A landscape with many valleys, sampled at points; each row gives a point and its height.
From any point a ball rolls to the lowest of the 2 points nearest to it. It stops when none of these is lower. Distance is the straight distance between rows; heights are no part of it.
Bedu: [147 136  60 152 107 125 166 129  84 183 130 126  97 130 118  67 131 148
 112 148 111 133  82 148 145 101 133  62]  height 503
Lufu: [148 126  41 150 104 110 180  94  69 185 144 162 145 178  72 114 107 135
 116 109 151 158 131 121 178 127 112 115]  height 460
Rofuf: [144 158  60 126 133 114 160 101  93 178 125 121 169 149  93 136 116 143
 100 121 155 161 119 114 147  75  86 137]  height 438
tufim: [152 159 132 158 125 163 112 182  94  86  93  87  83 101 136 101 167 150
 129 178  94 100  98 102 116 162 181  88]  height 312
Zuru: [ 95  57 141 137  99 138  98 102 154 165 117 156 108 119 141 120 131 137
 130 146 121 117 154 138  87 113 123 162]  height 301
rinup: [194 126 126 181 123 152 122 103  94 139 155 163  98 137  73 100 108 100
 123 105 127 152  96 168 101 193 176 140]  height 234
Zogi: [120 125 140 110 113 114  85  92 151  96 108 113 139 114 112 160 122 101
 114  99 117  94 178 104 165  95 113 151]  height 230
Fege: [126 179  99 157 145 165 189 150  72 120 134 104 163 101 121 128  93 118
 120 150 158 149 133 126 128 143 200 168]  height 170
nul: [ 87 124 158 116 107 165 127 155 167  82 109 122 111 111 150 124 104  97
 122 106 124  94 172 100 142 155 163 121]  height 211
Silup: [133 125 128 126 115 131 156 138 153 102 119 129 154 108 156 130  87 124
 135 154 138 126 126 119 149 120 149 150]  height 309
luziv: [138 141 100  92 161  86 133 153 100 149 157 160 181 129 166 144 123  90
 151 132 172 144 147 180 122 151 139 180]  height 650
rodot: [124 131 101  99 133  53 139 137 141 169 144 150 150 139 142 140 140  94
 118  81 125 180 176 207 148 123  80  97]  height 640
Ruzud: [141 111 136 167 112 140 177 116 152  91 158 127 150 170 111 161 123 130
 161 149 120 110  76  89 140 115 166 131]  height 279
zuf: [172 139  87 105 135 126 135 102 109 148 142 105 109 140 109 114 152 156
 142 192 119 119  39  93 124  75 115 110]  height 605
tagi: [162 141 131 171 123 149 124 143  96 113 126 132  90 101 122  96 136 143
 129 178 109 133  91 139 101 176 205 122]  height 297
bonoz: [174 133 126 132 171 138 130 139 131 147 165 138 153 137 126 141 123 121
 145 136 139 144  91 155  84 129 118 175]  height 255
tavut: [118 163  83  96 124  90 151 125 122 116 135 117 134 147 109  99 113 112
 117 138 151 129 154 114 184 111 172 113]  height 290
vonuv: [161  91 146 117 117 115  90 135 189 126  91 132 116  93 179 123 113 145
 130 178  98 157 153 140 140 141  87 148]  height 385
seb: [128 110  97 163 100 101 144  84 108 173 143 150 201 166 102 213  98 159
 134  92 143 157 156 128 161  84  56 152]  height 381
Kam: [ 61 107 161 126 182 100  70 197 116 138 125 148 133  85 183 133 174 178
 145 149 127 133 152 113  82 146 112 163]  height 113
dodu: [ 89 127 178  55  97 136 151  96 180  59 106  84 116 157 139 136 116  92
 127  88 141  86 159  96 201 112 115  76]  height 231
relat: [125 128 100 137  83 132  99  74  96 156 126 152 169 131 104 158  98 166
 112 130 169 108 102 105 181  82  97 162]  height 398
lop: [197 165 168 136 177 148  80 153 174  76 100  81 156 105 154 164 124 115
 129 111  96 116 112 130 129 133  67 150]  height 465
bove: [ 58  64 164 119 127 117  77 151 159 150 105 153 111  98 188 126 157 169
 141 160 114 118 169 124  81 126 101 152]  height 222
Pag: [158 143 144 126 163 131  54 155 157 112  80 109 130  53 192 135 112 140
 112 170 101 165 176 131 132 168  89 177]  height 423
demad: [158 139 109 128 114 147 120 117  85 165 165 171 156 114 127 108  90 119
 123 123 176 122  60 179 153 137 136 157]  height 307
lelu: [ 76 131 151  85 151 160 144 149 158 143 136 127 125 146 149  94 146 137
 127 119 161 111  91 117  79 110 110 114]  height 543
Durar: [ 74 136 152 124 164 103 104 209 120 130 117 129 121 107 176 128 187 171
 138 131 108 120 126 103  90 123 103  92]  height 200
sitel: [162 121 166 110 137 179 113 142 179  83 110  98  98 147 142 114 156 135
 145 151 116  83  63  85 110 130 109 112]  height 575
veral: [127 134  94 125  90 103 133  64 105 163 118 140 180 161 110 178 114 197
 127 140 154 127  97  80 181  62  54 116]  height 436
vad: [144 108 122 109 114 178 140 101 170 120  70  93  99 141 109 113 102 111
 101 121 122 137 173  70 126 116  91 144]  height 402
kisa: [123  86 162 103  90 142 167  72 179 101 126 124 148 164 103 169  75 135
 133  89 146 140 141 102 190  99  75 124]  height 386
pasig: [171 102  96 178  98 125 161 117 111 155 142 172 109 130 103  92  95 113
 120 123 115 158 120 166 137 174 157 120]  height 179
Dedir: [137 135  44 131 114  98 181 100  67 187 156 148 114 188  98  66 129 133
 132 136 148 135  95 139 187 113 137  76]  height 481
kesaz: [112 147 138 124 156 110  70  94 119 111 141 124 148 104  89 165 129  87
 117  76 126 102 189 128 128 114 143 179]  height 266
zudi: [114 123 105  70 123  92 144 114 130 160 160 164 172 147 146 129 111 106
 139 115 186 131 116 168 160 103 106 153]  height 656
reke: [108 104 156 170 162 122 106 120 136 113 155 142 114 139  92 164 139  94
 144  90  93 128 215 121  66 168 176 174]  height 214
Mol: [139 151  85 142 112 105 174 140 104 129 151 137 156 130 137 115  97 127
 134 152 146 123 103 136 178 123 170 115]  height 262
Tibab: [112  83 104  97 118  75 180 123 124 188 156 173 137 178 147 123 156 102
 149  97 138 158 132 207 129 128  84  82]  height 633
lufot: [121  80 157 115 101 140 121  62 170 110 105 102 144 155 111 188 100 128
 135 108 118 122 183  87 160  71  71 162]  height 328
fot: [ 82 114 117 166 120 126 125 102  95 133 154 150 116 128  92 155 144  78
 125  98 120 111 198 119  94 158 212 163]  height 273
zave: [ 99  92 127 119  94 175 114  83 149 138 115 138 103 126 102 110 109 112
 107 121 144 104 148  93 127 115 140 159]  height 356
ronos: [116 137 163 120 139 136  64 139 133  94 123 138  94  83 124 121 119 107
 114 108 118 114 181 117 122 175 166 145]  height 281
Radug: [147 112 126 136 104 138 170 104 154 117 130 128 160 151 128 150  95 147
 142 138 136 125  91 100 162  92 102 128]  height 327
mul: [162 149  79  74 155  94 153 136 121 169 180 121 102 146 141  93 146 142
 154 176 118 136  51 135 121 102 109  74]  height 617
gib: [145 144  91 142 110 111 148  82 119 161 100 116 177 149 102 177 104 159
 105 102 126 163 136  98 167  62  36 120]  height 414
korem: [113 162 112 153 166 147 170 178 103 104 131 103 132 113 124 119 141 133
 132 162 132 140 144 110  83 155 202 148]  height 213
Bakim: [ 82 149 131 154 161 119 165 195 129 106 152 122 116 159 117 120 177 124
 141 115 113 128 145 102  81 151 189  89]  height 259
mobu: [114 195 167 141 173 146  54 110  68  62 101  77 133  65  91 148 164 118
 119 100 125  88 151 130 124 155 168 173]  height 160
popug: [132 132 133 133 154 163 126 152 130 157 153 109 122 118 142 137 160 142
 141 128 104  99  42 141  64  86  86 100]  height 520
mik: [ 84 105 191  90 142 183 114 142 182 115  96 109 100 157 163 108 161 142
 135 116 138  86  98  84  78 126  76 109]  height 557
fivot: [155  65 143  91 113 126 155 110 205 140 121 143 123 126 163 117  89 149
 145 171 130 173 126 150 146 122  79 146]  height 338
vomi: [114 135 113  87 132 134  91 109 111 175 156 158 106 156  85  75 149 103
 102  88 177 117 103 161 110 128 129 128]  height 670
danog: [111 128 148 148 102 144  68 111  99 122 111 143 118  72 135 123 121 119
 106 131 126  95 139 148 120 142 166 157]  height 324
vusu: [152 164 100 142 147 147 170 141  79 125 173 121 154 127 125 136 126 126
 151 171 149 126  60 132 121 136 188 157]  height 215
milaf: [127 139 113 119 147  79 133 161 113 150 160 164 167 137 145 150 125  71
 136  70 144 149 171 200 118 156 124 134]  height 646
fogev: [133 105 118 128  88 105 152 144 162 120  95 127  95 121 141  97 121 135
 119 142  95 147 162 137 158 136 131  71]  height 519
gesuv: [145 131 134 182 106  98 121  97 106 111 138 147 174 108 128 190  79 114
 131 111 120 129 154 141 154 127 150 170]  height 300
zona: [102 144 137  74 113 122 122 131 162  72  97  95 119 114 141 130 112  96
 116 108 122  98 196  95 190 119 136 106]  height 68
Fega: [ 93 117 164 152 139 182 107 175 113 138 129 137 101 101 141 103 156 154
 128 148 136 114  98 128  64 159 156 142]  height 384
naput: [ 83  93 162 109 148 161  94 166 150 128 131 153  86 116 138  94 138 150
 136 157 145 133 151  89  74 170 152 169]  height 409
vadi: [138  74 140 105  60 114 169 103 166  90  54  88  75 138 147 127 129 133
 111 148  84 139 182 117 191 136  91  56]  height 483
lufi: [ 85 117 163 147 106 147  92 144 131 116 131 150 119 110 144 113 148 117
 121 119 132  75  99 142 114 143 168 116]  height 357
Dakik: [147  71 142 128  85 168 168 110 186 121  59  97  88 144 140 115 120 134
 115 137  93 146 154 100 126 131  72  94]  height 439
tep: [119 137 101 145  68 155  72  66  51 160 133 159 142  93  86 141  84 133
  94 120 175 104 115 129 185 119 151 176]  height 361
Lir: [114 104 129 155 133 106 187 117 156  98 147 116 159 180 107 174 144 121
 160 137 116 127 148  96 113 104 157 147]  height 219
naz: [ 88 126 116 161 116 104 152 138 121 120 155 141 114 170  87 126 159  88
 127  93 118 118 166 128 105 152 202 104]  height 303
Vir: [181  82 137 112 137 120 150 118 188 139 165 156 126 162 130 123 106 129
 161 149 130 165 102 151 119 139 104 153]  height 295
Zozud: [118  91 139 200 130 125 143 125 149 124 118 122 131 148 103 162 151 121
 138 115  79 133 175 121  68 122 143 139]  height 104
Petum: [105 161 143 141 142 127  87 194 105  92  95 103 104 104 146 110 182 150
 120 133 104  93 128 105 119 148 146  87]  height 265
bod: [147 141 101 135 117 134 134 170 128 148  97 118  91 108 146  75 133 149
 104 143 100 140 117 136 127 132 121  63]  height 522
bup: [128 216 125 117 141 166  91 158  68 107 106  74 127  80 106  88 130 119
  94 117 156 103 120 153 166 128 163 121]  height 148
zisa: [ 96 118 152  97 171 114 175 178 178 116 105 105  97 157 153 118 172 165
 146 153 101 166 161  69  78 132 103  81]  height 422
bosiv: [ 70  93 178  83 152  89 176 134 187 113 115 102 110 164 135 150 165 144
 140 116 105 178 195 122  98 121  88  75]  height 379
luper: [147 134 144 107 154 133 115 159 161 147 128 104 100 126 165 129 167 152
 141 132  82 129  69 124  87 103  49  66]  height 506
met: [125  98 118 155  97  82 126  93 131 146 137 147 167 133 110 183 106 111
 124  90 119 142 174 153 155  96 101 150]  height 343
rofa: [135 120  99  86 149  72 158 149 130 171 177 152 113 170 153 108 173 127
 162 139 126 145  93 165 105 126 111  74]  height 625
Baf: [107 129 115 106 149 142 193 120 131 169 155 118 142 167 139 123 149 135
 145 126 144 119  64 118  78  79  97 102]  height 532
ziga: [120 146 113  71 122 126 133  92 130 159 153 143 140 166 113  87 111 119
 112 102 187 119  76 133 161  94 104 114]  height 663
tibek: [167 101 120 195  76 127 145  97 108 139 125 171 137  94 130 139  49 121
 117 115 113 151 135 157 157 168 151 148]  height 244
Mef: [ 77 122 178  75 134  93 179 108 180  74 124  92 123 174 118 150 149 113
 139  93 120 130 174 116 149 104 119  62]  height 322
Mez: [164 156 154 104 164 129  92 180 177  97  96  90 127 110 184 142 158 138
 127 127  97 127 112 118 130 132  43 100]  height 485
vot: [ 83  94 145  99 145 120 138 185 166 139 118 148  82 134 145  94 140 156
 133 142 125 174 180  90  85 159 118 114]  height 437
lipaz: [131 203 134 145 122 136  78 107  53  81 110  94 126  75  97 122 128 115
 101 133 137  95 131 140 167 141 204 148]  height 66
Gute: [165 151 137 117 151 121  74 117 114 138 148 146 153  99 127 127 109 118
 120 125 158 128  88 176 127 128 123 179]  height 283
baz: [139 130 127 170  89 155  99  73  48 156 160 179 160 112 116 152  86 132
 129 132 182 116  67 163 149 152 161 194]  height 331
mozak: [173 160 166 146 182 145  69 134 140 104 114 103 169  72 173 159 105 130
 128 135 113 135 125 161 116 136  91 192]  height 449
buri: [110 182 147 150 187 119  84 140  90 103 136 107 150 106  82 155 166 106
 113  71 122 112 162 145  89 139 153 157]  height 217
revut: [180 151 152 177 149 155 126 140  83 124 160 147  83 120 108 112 132 126
 141 134 116 161  86 171  64 211 189 131]  height 267
ribiz: [127 188 103 122 130 135 126 161 105  93 110  87 118 123 127  85 126 123
 111 144 137 101 126 117 175 118 182  87]  height 221
podeb: [195 137 135 125 125 165  92 114 123  98 118  96 107 125 114 122 151 141
 138 178 115  83  31  94 139 107 122 128]  height 590
Vanu: [170 149 109 174 123  96 129 154  93 140 132 157 111  89 148 105 112 130
 120 147 101 166 131 182 116 180 174 109]  height 238

For each start below, name the point where the ball stops.
fogev | Kam
rodot | bonoz
vot | zona
lelu | bonoz
veral | bonoz

Call two points neighbours if one is among the 2 nearest of the other. Go from one point of each pair to the other, from neighbour to neighbour, staying as low as possible. Name the highest point that can't be avoided.
Zozud and Fege | naz
Kam and pasig | tufim
lipaz and Fege | tavut
Kam and bonoz | veral
lipaz and zona | kesaz
